Each row is a point on a landscape with many valleys, with its height.
A ball rolls from a point to the lowest of its 3 nearest points, and stops where none of them is lower. Distance is the straight distance between rows; heights are no part of it.
kugit h=7.38: [182 120 136 143 132 186 126 125 113 127 111 133 157 102 120]
tob h=2.78: [161 139 143  94 136 199 145 126  75 113 122 160 113  70 111]
nopi h=1.55: [ 46 131 129 105 146 186 157 109  77  67 120 108  70 121 121]
Votu h=2.34: [ 99 125 100 159 119 104 114 144 190 138 105 129 118 144 109]
nogam h=3.78: [176 161 103  75 139  63 154 103 118 171 131  73 145 128 166]
dud h=4.26: [ 88 118 128 176 127 119 103 119 133 145  96 132 105 152 122]
rez h=3.16: [165 183 107 126 121  93 132 168 159 145 157 153 125 135 128]
Zubi h=3.46: [163 157  75 108 116 102 148 151 162 131 159 113 196 111 142]
rus h=3.52: [178 163  76  89 119  89 135 127 145 145 152 104 181 107 151]
buve h=3.51: [153  96  81 146 119 151 115 127 183 129 112  96 196 111 107]
lapa h=3.44: [ 84 190 109 109 105  92 137 193 194  81 169 118 173 108 145]
Vig h=3.03: [119 162  99 146 119  95 129 178 181 125 146 138 137 139 117]
led h=3.64: [203 172 141  92 141  87 160 159 131 155 168 128 141 133 146]
Butef h=3.38: [151 175 150 134 140 101 148 158 127 167 152 160  99 126 131]
fini h=3.27: [159 204 115  84 122  92 122 184 171 114 178 125 152 122 138]
vorep h=5.30: [114 143 134 158 133 121 129 141 122 158 113 169  95 138 130]
Didan h=2.57: [ 80  80 163 128 118 152 134  85 114  70  95  82  81 140 157]
Sivi h=3.36: [113 191 102  95 110  95 132 187 189 105 177 123 174  91 140]
rafi h=1.52: [ 76 116 148 131 142 163 125 111  81 130 110 150  97 124 132]
Keru h=2.32: [ 99  54 153 138 135 120 106  99 103 132 147 142 144 169 122]
rone h=1.96: [ 91 138 156 140 126 198 138 138 107  77 102 117  65 120 121]
zumi h=1.59: [132 130 146 173 120 176 111 142 149 104  91 132 111 116  93]
difis h=3.67: [207 170 121  88 140  80 157 128 102 157 162  91 154 131 147]
vame h=4.00: [ 85  96 154 167 123 149 103 105 123 111  88 110  90 142 119]
Kasig h=1.56: [128 143 158 131 134 197 142 134  93 116 106 171  90  89 105]
manud h=1.61: [157 135  60 135 121 105 128  94 133 174  91 105 161 102 152]
Tudul h=3.42: [174 109  83 165 116 153 110  98 127 138  93 117 170 112 124]
banog h=3.41: [118 180 141 128 145  70 142 135 120 162 145 154  86 153 157]
goz h=8.83: [158 170  92 133 125 105 153  91 114 189  68  83  94  98 149]
dis h=3.84: [130  37 182 110 128 127  99 115 126 114 151 127 141 159 113]
pume h=2.06: [ 65  82 156 110 124 165 151  87  96  52 108  74  83 151 161]
nezip h=2.94: [181 127  94 142 117 143 121 117 138 143 124 126 173 111 124]
piv h=3.32: [ 88 109 162 162 113 141 103 105 139  92  82 106  77 141 129]
Peze h=2.00: [ 90  95 148 111 150 138 131 104  59 139 154 176 136 132 131]
Foli h=2.33: [ 83  60 164 125 136 139 114  96  73 110 138 132 132 148 135]
Vivi h=6.07: [ 77  73 125 152 122  84 102 105 157 133 116 108 133 162 127]
fidat h=2.58: [168 137 153 122 140 157 152 145 100 152 130 172 116  96 119]
vog h=3.54: [136 127  85 133 108 123 137 167 209 114 146 110 187 103 115]
sized h=1.90: [ 88  90 141 145 139 121 122 104  78 144 139 152 128 149 135]
bak h=3.61: [ 59 134  92 147 124  68 115 142 179 125 141 120 149 165 129]
modid h=3.10: [ 91 126 132 101 165  89 152 101  61 175 161 181 116 135 151]
mot h=3.47: [207 148 117 115 141 118 149 147 130 164 155 149 133 120 128]
zod h=4.03: [116  43 139 121 140  93 111 125 146 121 170 127 171 180 116]
Rin h=2.49: [ 99 123 168 164 114 184 110 120 133  86  83 101  81 140 110]
Pil h=2.86: [170 142 124 149 126 129 126 153 149 151 137 157 129 125 112]
Dun h=3.24: [145 212 137 114 135  71 132 162 143 146 157 143 102 142 145]
ruba h=1.53: [136 116 111 159 105 138 118 149 198 116 105 119 136 123  91]
Repeg h=0.94: [132 121 149 164 104 170 107 138 164 111  98 127 113 127 102]
vez h=0.63: [ 95 177 136  84 149 199 139 132  77  89 110 159  72  94 110]
pib h=2.64: [137 136 156 144 122 192 128 144 110 108 107 145  94  99 106]
Tik h=2.01: [166 122 110 162 125 155 119 155 167 131 117 133 150 122  93]
Kar h=2.92: [119  61 153 126 144 112 113 132 123 141 174 144 156 177 112]
ledis h=4.14: [183 123  92 130 123 120 136 101 117 169 115 118 163 106 147]
sez h=4.25: [ 88 136  98 152 131  78 122 123 134 157 139 146 126 165 132]
savov h=5.46: [194 118 118 122 125 149 146 111  97 164 125 141 147  98 130]
moda h=3.25: [113  40 179 113 126 145 113  82 102  95 128 112 131 156 127]
Nafus h=1.13: [ 55 130 128  95 143 161 132  98  60 122 111 165  84 109 123]
Reve h=4.02: [185 199 135  42 128  61 116 146 131 130 167  78 164 126 155]
popiz h=1.81: [ 95  60 164 140 115 138 104  88 122  86 102  88 106 161 141]

Call two points neighbours if one is among the 3 nearest of the other. Go from one point of each pair to the other, from neighbour to neighbour, staying as low as possible. Name the highest point that can't be avoided.
Repeg / vez -> Rin
sized / manud -> nezip
popiz / sized -> pume

Where does a ball stop that starts at each point below?
rone -> vez
Vig -> Repeg
zod -> sized
Kar -> sized
rafi -> vez
Butef -> Repeg
sez -> Repeg
dis -> sized
pume -> vez
Sivi -> Repeg
